A landscape with many valleys, sampled at points; each row gives a point and its height.
From any point a ball rolls to the lowest of the 2 points nearest to it. It stops when none of these is lower. Distance is the straight distance between rows; heights are no part of it.
Q_798 height 515: 0	-42	-2	0	32	5	2	-14	4	-6	5	22	18	44	-36	16	0	8	-16	-18	34	-9	-12	23	15
Q_31 height 165: 8	9	-15	11	17	-23	6	-27	1	7	-38	-16	-2	-13	-6	6	-11	13	16	15	13	-1	-7	32	9
Q_952 height 606: 2	29	-12	-15	14	41	21	32	5	-13	47	59	-6	14	31	-60	-3	6	-3	-18	-27	29	-16	-29	-13
Q_636 height 314: 11	-29	3	45	2	-24	-9	-31	-31	-22	-31	-41	27	-32	-22	22	22	6	26	-37	39	-17	18	50	51
Q_455 height 315: 9	-32	-17	28	-2	35	22	-56	-27	20	-5	4	20	-19	18	32	36	-6	1	5	32	-24	-1	13	24
Q_197 height 390: 11	-32	-2	27	-19	-1	-25	-24	0	-19	-42	-7	38	-15	-6	20	20	5	9	-25	36	-14	4	21	25
Q_466 height 639: -1	-2	-2	6	6	4	-17	-3	10	-15	-17	11	15	10	8	-5	11	-24	0	8	-10	-1	-13	-15	-10
Q_536 height 302: -9	62	18	-3	-27	-33	6	-18	-15	-29	10	-19	6	-69	12	-8	-5	-18	-4	20	-32	39	32	-19	-49
Q_193 height 440: -4	26	3	-39	-37	-19	3	-1	2	-5	5	-6	-34	-30	20	-20	-13	-23	12	19	-28	41	18	-64	-60
Q_810 height 55: -17	-19	19	23	1	49	1	-65	-11	21	7	-19	13	-38	14	26	29	16	-44	39	-10	-21	31	12	17
Q_822 height 303: 21	-14	-27	2	-1	41	9	37	7	-9	-15	27	-22	20	50	5	-20	34	3	1	-8	39	-16	-15	1
Q_280 height 593: 18	-22	0	17	-9	-21	2	-16	-28	-12	-33	-9	-12	9	-20	49	7	-23	46	-27	46	-23	12	13	54
Q_360 height 357: 13	-8	-1	-33	10	29	21	1	2	-15	-6	22	-34	2	64	26	-23	34	6	3	2	27	-13	4	5
Q_704 height 478: 6	-41	4	5	23	30	-5	-22	-3	-10	14	47	31	22	32	1	27	9	-15	-17	0	-10	-1	18	38
Q_781 height 286: -7	24	1	-21	-27	-41	-21	54	51	26	20	-4	-33	36	-14	-13	-33	-1	17	-29	-6	1	-17	-30	-27
Q_678 height 488: -2	9	24	11	-11	-9	-8	-28	-32	-11	-30	-40	0	-57	23	-23	29	-10	-4	21	-14	-16	2	8	-21
Q_349 height 228: 11	-4	-6	23	17	-11	8	-42	-19	23	-18	-18	15	-15	-37	-18	19	-10	1	14	10	-30	5	46	25
Q_66 height 192: -4	-16	6	8	-21	-13	1	19	-19	8	-49	0	30	25	-37	8	-11	-4	17	-23	16	-44	-2	18	21
Q_577 height 469: 8	46	-15	-21	-45	-33	1	10	0	1	-9	-20	-10	-20	18	-39	-24	-8	17	22	-16	30	2	-32	-60
Q_692 height 444: -43	-19	12	-10	-33	-28	-16	80	11	46	38	8	-20	63	-18	51	-56	21	-4	-10	-2	-26	-11	2	6
Q_922 height 246: -16	14	20	-31	0	23	21	-16	-1	-1	22	-8	-1	-27	6	7	48	-48	9	29	-21	-13	-10	-56	-29
Q_352 height 379: 10	8	2	-30	-15	-4	11	-4	-18	-30	6	20	-16	-31	22	-21	-6	-32	-30	21	-22	49	39	-48	-50
Q_548 height 215: -14	9	18	40	-35	-56	-37	54	1	30	-10	-33	15	14	-35	32	-64	2	22	-15	-2	-12	10	25	27
Q_586 height 277: 12	19	-17	-26	31	52	29	-2	2	13	17	16	-20	0	12	-21	-3	8	-27	31	-15	24	-26	-21	-27
Q_747 height 158: -12	22	-16	-36	-20	-14	-4	32	29	-10	36	33	-17	16	13	-26	1	-32	21	-17	-34	42	-2	-63	-43
Q_86 height 146: -12	11	5	3	-25	-51	-25	53	11	17	-12	-8	15	10	-22	2	-23	-6	21	1	14	-22	-22	-8	-16
Q_507 height 499: -21	14	-9	-7	8	5	16	57	-6	-15	44	65	-19	59	-13	-52	-19	8	9	-38	-11	18	-26	-4	-12
Q_343 height 268: 9	44	8	-25	13	-11	24	-30	4	8	-9	-21	-25	-25	-6	-35	-1	4	-6	39	-8	0	-3	9	-30
Q_732 height 221: 13	14	-17	-20	-5	19	-9	18	27	-16	-2	11	-8	-10	41	-13	-20	5	-10	15	-32	32	-6	-18	-45
Q_132 height 110: -17	20	31	26	-2	39	10	-51	-33	16	16	-51	35	-62	21	19	17	-2	-47	40	-18	-39	53	9	-5
Q_469 height 459: 0	21	22	29	-10	14	11	-29	-30	1	-17	-42	1	-60	7	-6	34	-30	5	12	-4	-46	9	20	23
Q_886 height 382: 0	-11	-13	5	-10	22	22	-50	-24	41	2	-7	-16	-23	10	4	46	-21	-3	27	17	-45	-5	14	28
Q_651 height 241: 2	-2	25	6	-2	26	-12	-29	-12	-29	-26	-11	-7	-39	50	27	-20	58	-24	15	-18	15	24	7	-6
Q_778 height 272: 5	-20	3	54	10	-6	2	-50	-39	-8	-6	-49	29	-54	1	12	41	22	18	0	28	12	28	47	37
Q_187 height 283: -30	-18	19	-12	-44	-42	-11	40	-4	18	-18	-7	3	22	-32	27	-31	1	36	-19	31	-48	-5	16	13
Q_973 height 234: -3	24	1	-34	-21	-37	-14	27	40	7	18	3	-11	7	-8	-27	-8	-24	28	3	-24	4	-13	-42	-39
Q_43 height 358: 17	-29	-20	7	8	23	4	10	5	-19	-25	34	-17	28	11	-17	-20	27	-15	-16	-17	36	-8	11	-8
Q_764 height 140: -13	13	16	-35	-4	24	9	2	13	-3	53	17	-2	-7	-4	-24	39	-51	6	-11	-16	-10	-10	-57	-13
Q_790 height 538: 3	9	-25	4	13	33	11	77	-1	-21	21	42	-28	49	14	-57	-28	23	4	-46	-10	28	-21	3	1
Q_200 height 151: 5	40	7	-5	-3	-27	6	-3	10	17	-18	-41	-8	-29	-28	-9	22	-29	29	0	16	-28	-6	-6	-3
Q_400 height 100: 12	-52	-25	34	3	34	-5	-73	-6	14	4	-11	11	-33	7	23	47	25	-49	22	3	-16	34	24	38
Q_605 height 243: 11	19	-12	-23	29	23	18	-17	9	14	-7	-20	-33	-9	8	-12	4	19	-16	30	-3	11	-23	5	-7
Q_521 height 240: 5	-17	-2	26	-3	7	8	-47	-31	-7	-17	-35	11	-44	27	33	17	15	12	23	25	2	8	28	28
Q_370 height 522: 41	-45	-18	-2	29	-7	-25	-19	-3	-17	-25	13	6	12	-3	12	-6	40	-13	7	46	28	27	35	31
Q_576 height 67: 11	25	-18	-18	-8	-8	2	55	36	-20	36	29	-24	8	29	-21	-27	-25	-10	-17	-30	63	17	-68	-46
Q_191 height 520: 2	-12	0	17	17	7	-13	-41	-27	-3	-9	-21	16	-37	4	-15	40	-15	-24	36	-3	5	5	21	-23
Q_880 height 253: -2	5	3	-37	14	21	12	-2	10	15	43	27	-12	17	-14	-37	42	-15	19	0	-16	-23	-45	-42	15
Q_356 height 392: 25	-24	-20	51	-9	37	21	-59	-29	6	-18	-39	30	-34	-16	20	30	-12	3	-7	33	-33	26	25	52
Q_632 height 171: 16	-16	22	34	21	1	-16	-43	19	-23	-21	-18	5	-34	12	9	18	35	-28	4	0	2	7	20	17
Q_616 height 339: -7	-21	-1	-49	21	25	-2	3	10	12	37	42	-21	29	-14	-30	17	-15	32	-8	-7	-9	-31	-3	41
Q_9 height 333: -1	14	-22	24	-2	-41	-14	30	17	22	-27	-19	-25	9	0	24	-48	25	19	-7	-5	25	-2	19	4
Q_392 height 417: -8	27	26	-14	6	34	6	-39	-21	-12	8	0	10	-33	27	3	1	0	-57	30	-33	-9	32	-13	-37
Q_915 height 289: 13	26	-3	-10	-4	-23	-10	17	29	-8	-30	-2	-29	3	21	1	-29	17	10	5	-22	24	-10	6	-16
Q_59 height 347: 14	19	-2	-18	6	-30	13	-2	6	-10	-6	-5	14	10	-41	-33	-9	-14	-18	0	6	6	9	3	-37
Q_2 height 740: 2	-13	-2	-10	0	9	13	-28	8	6	-14	-9	-21	2	-7	25	26	-17	48	5	7	-24	-23	-2	28
Q_436 height 512: -12	-15	6	1	20	57	17	-27	-3	9	33	44	6	-2	40	6	32	2	-33	5	-21	-12	-7	-6	16
Q_236 height 434: 19	17	-13	-20	22	6	9	-11	20	-18	28	20	31	8	-18	-33	16	-36	-31	3	-12	12	14	-16	-36
Q_534 height 455: -4	-38	-7	24	-3	-25	-34	45	10	-6	-15	16	-1	53	-3	22	-35	36	-5	-27	29	29	-9	21	1
Q_225 height 204: -4	72	12	10	-24	-49	1	13	7	-3	-6	-42	5	-42	-36	-15	24	-35	51	-4	-13	-22	-2	-20	-2
Q_161 height 562: -9	28	-7	-4	9	9	9	22	19	-2	27	54	-7	29	15	-33	1	-11	18	-30	-28	1	-36	-25	-7
Q_740 height 482: 13	-26	0	-2	-8	-43	-6	-4	-28	-5	-21	1	-6	40	-23	60	-28	6	35	-6	43	4	17	21	47
Q_189 height 299: 11	17	7	-17	-9	12	-18	-12	2	-40	-15	17	-9	-24	28	-23	-3	3	-34	20	-25	34	18	-28	-57
Q_652 height 574: 5	-21	-8	7	21	54	2	-13	0	-21	9	25	21	-8	26	-24	20	33	-69	7	5	19	5	-6	-46
Q_389 height 40: -22	-29	16	-36	-5	-12	11	59	-6	7	22	6	12	51	-57	39	-21	-12	33	-23	17	-47	-8	11	43
Q_588 height 419: 13	-31	-13	9	15	23	-9	-5	0	-19	20	50	1	36	16	-15	-2	22	1	-29	-8	26	-10	19	31
Q_243 height 269: -20	-3	4	-11	-2	-29	-10	62	21	-3	12	16	26	59	-33	-3	-25	-6	9	-22	8	-9	-29	-14	-23
Q_437 height 468: -4	7	28	-23	4	47	10	-26	-8	-4	17	27	11	-10	40	6	16	4	-25	17	-33	0	1	-20	-17
Q_860 height 56: -25	23	8	-7	-45	-67	-20	50	21	38	-1	-44	9	22	-46	-2	-30	-18	32	-15	1	-30	-9	-19	-9
Q_498 height 386: -1	-5	-5	27	3	-45	-28	9	1	0	-34	-19	5	3	-2	56	-25	13	30	-11	29	21	11	34	29
Q_268 height 411: -25	-33	-9	14	6	-12	-19	78	3	3	26	38	-4	65	-12	11	-43	36	-11	-34	18	16	-8	15	16
Q_462 height 136: -33	23	20	23	-41	-69	-2	54	-1	24	2	-62	-4	5	-39	18	-36	-6	53	-21	1	-35	-4	25	9
Q_39 height 135: 12	-38	6	38	23	14	-12	-73	-4	-4	-16	-8	-1	-23	-1	20	21	47	-28	16	11	7	40	32	28
Q_371 height 270: 9	4	1	22	-4	15	-10	-16	3	-10	-36	3	6	-28	37	4	-15	47	-21	17	-15	45	-3	-1	-20
Q_109 height 384: -24	-19	-1	-3	-38	-40	-22	83	21	55	16	2	-6	55	-13	15	-77	10	-9	-22	-18	-8	4	8	-15
Q_575 height 209: -10	8	36	35	7	8	1	-41	-24	-20	-23	-38	5	-48	35	35	10	31	-7	13	-4	4	21	30	24
Q_325 height 285: 16	7	-7	-1	2	-19	12	-24	-9	10	-10	-39	26	-8	-37	-45	4	-26	-8	20	-2	-15	12	31	-10
Q_339 height 351: -13	-4	-7	-9	10	0	3	67	17	-6	6	20	-8	70	-40	-2	-43	19	-14	-27	5	6	-18	8	-26
Q_388 height 498: 10	-36	-12	13	8	-6	-21	0	-3	-19	-26	16	8	17	10	31	-13	34	-10	-14	46	29	-3	4	17
Q_129 height 603: 11	-1	-16	0	22	57	20	19	-5	-21	22	46	-2	16	32	-57	11	16	-45	-9	1	37	-4	-7	-22
Q_642 height 301: -2	37	2	-41	8	19	24	-30	-3	10	34	-33	-28	-28	8	-21	11	-6	-31	59	-6	-5	5	-30	-41
Q_100 height 577: 11	-16	-8	12	37	12	0	-22	11	-2	-6	21	19	26	-30	2	24	-14	-14	4	-5	0	-17	9	6
Q_365 height 304: -8	24	14	-15	2	12	27	-21	-16	17	22	-50	-10	-44	-7	3	36	-36	-6	45	-7	-22	-4	-31	-25
Q_254 height 337: -4	-2	-20	-9	-29	-26	-23	79	29	62	24	-4	-29	54	16	-5	-66	16	14	-34	-9	12	-13	-15	-15
Q_748 height 271: -30	-20	20	-5	-16	-4	-5	58	25	1	23	12	18	37	-28	21	-21	-22	27	-43	6	-57	-22	-5	34
Q_800 height 153: 17	17	-30	-13	-2	4	-10	63	34	-6	10	10	-9	14	16	-22	-27	7	-10	-9	-21	53	-4	-20	-35
Q_582 height 526: 20	-47	-16	2	23	27	-15	-49	-9	2	3	36	23	19	-8	16	36	12	-10	0	21	-3	20	21	63
Q_774 height 628: -5	3	1	6	0	-4	-15	14	28	-21	-6	52	18	31	11	0	3	-8	3	-29	-22	7	-21	-23	6
Q_372 height 550: 6	-38	-1	9	31	36	-6	-40	-4	5	7	-5	14	-18	26	-11	30	25	-52	29	7	14	10	17	-15
Q_315 height 356: -6	34	22	-11	-1	-6	11	-33	-34	-30	13	-27	3	-61	17	-9	3	-27	-31	35	-18	7	41	-27	-52
Q_777 height 687: 0	-16	2	-6	-10	-22	-9	7	3	-5	-34	-14	-15	9	7	38	1	-24	56	-7	24	-12	-22	5	21
Q_82 height 443: -1	-20	3	-12	20	-6	-1	11	17	5	2	28	0	40	-18	22	-6	1	17	-24	27	-14	-13	16	47
Q_549 height 300: -12	-22	9	-13	-3	-14	27	7	16	8	-7	-5	-15	37	-48	41	-10	-21	33	-22	22	-50	-14	15	45
Q_553 height 54: -11	18	14	12	-5	-35	5	0	-14	-4	-45	-25	7	2	-46	-10	1	-19	22	-7	14	-42	-11	16	16
Q_958 height 530: 8	11	-1	-3	13	8	7	-27	7	-11	20	5	40	-31	-6	-15	41	-34	-46	18	-2	-6	32	-29	-45
Q_813 height 252: -14	76	10	16	-9	-44	1	-7	-19	-10	2	-19	19	-59	-15	-20	10	-27	26	7	-13	10	16	-11	-23
Q_491 height 429: 21	4	-16	49	-3	39	12	-40	-40	23	-23	-58	-4	-60	-9	9	43	-26	3	-5	4	-44	32	36	49
Q_614 height 212: 5	-2	-16	-10	31	12	0	-37	2	14	-13	2	-25	-8	5	22	3	17	-3	28	14	17	-9	17	22
Q_796 height 418: -10	-11	1	-39	21	9	14	29	5	8	41	27	-30	63	-3	-34	-1	10	41	-25	-2	3	-43	-8	25

Where does a ball stop that starts at each point below?
Q_651 => Q_810
Q_466 => Q_389
Q_193 => Q_576
Q_740 => Q_576
Q_521 => Q_810
Q_692 => Q_576
Q_109 => Q_576
Q_370 => Q_860
Q_437 => Q_553

For each start below, name every point that the ball comes to, in order.
Q_436 => Q_437 Q_392 Q_315 Q_536 Q_813 Q_225 Q_200 Q_553
Q_777 => Q_280 Q_740 Q_498 Q_9 Q_915 Q_732 Q_800 Q_576
Q_636 => Q_778 Q_521 Q_575 Q_632 Q_39 Q_400 Q_810
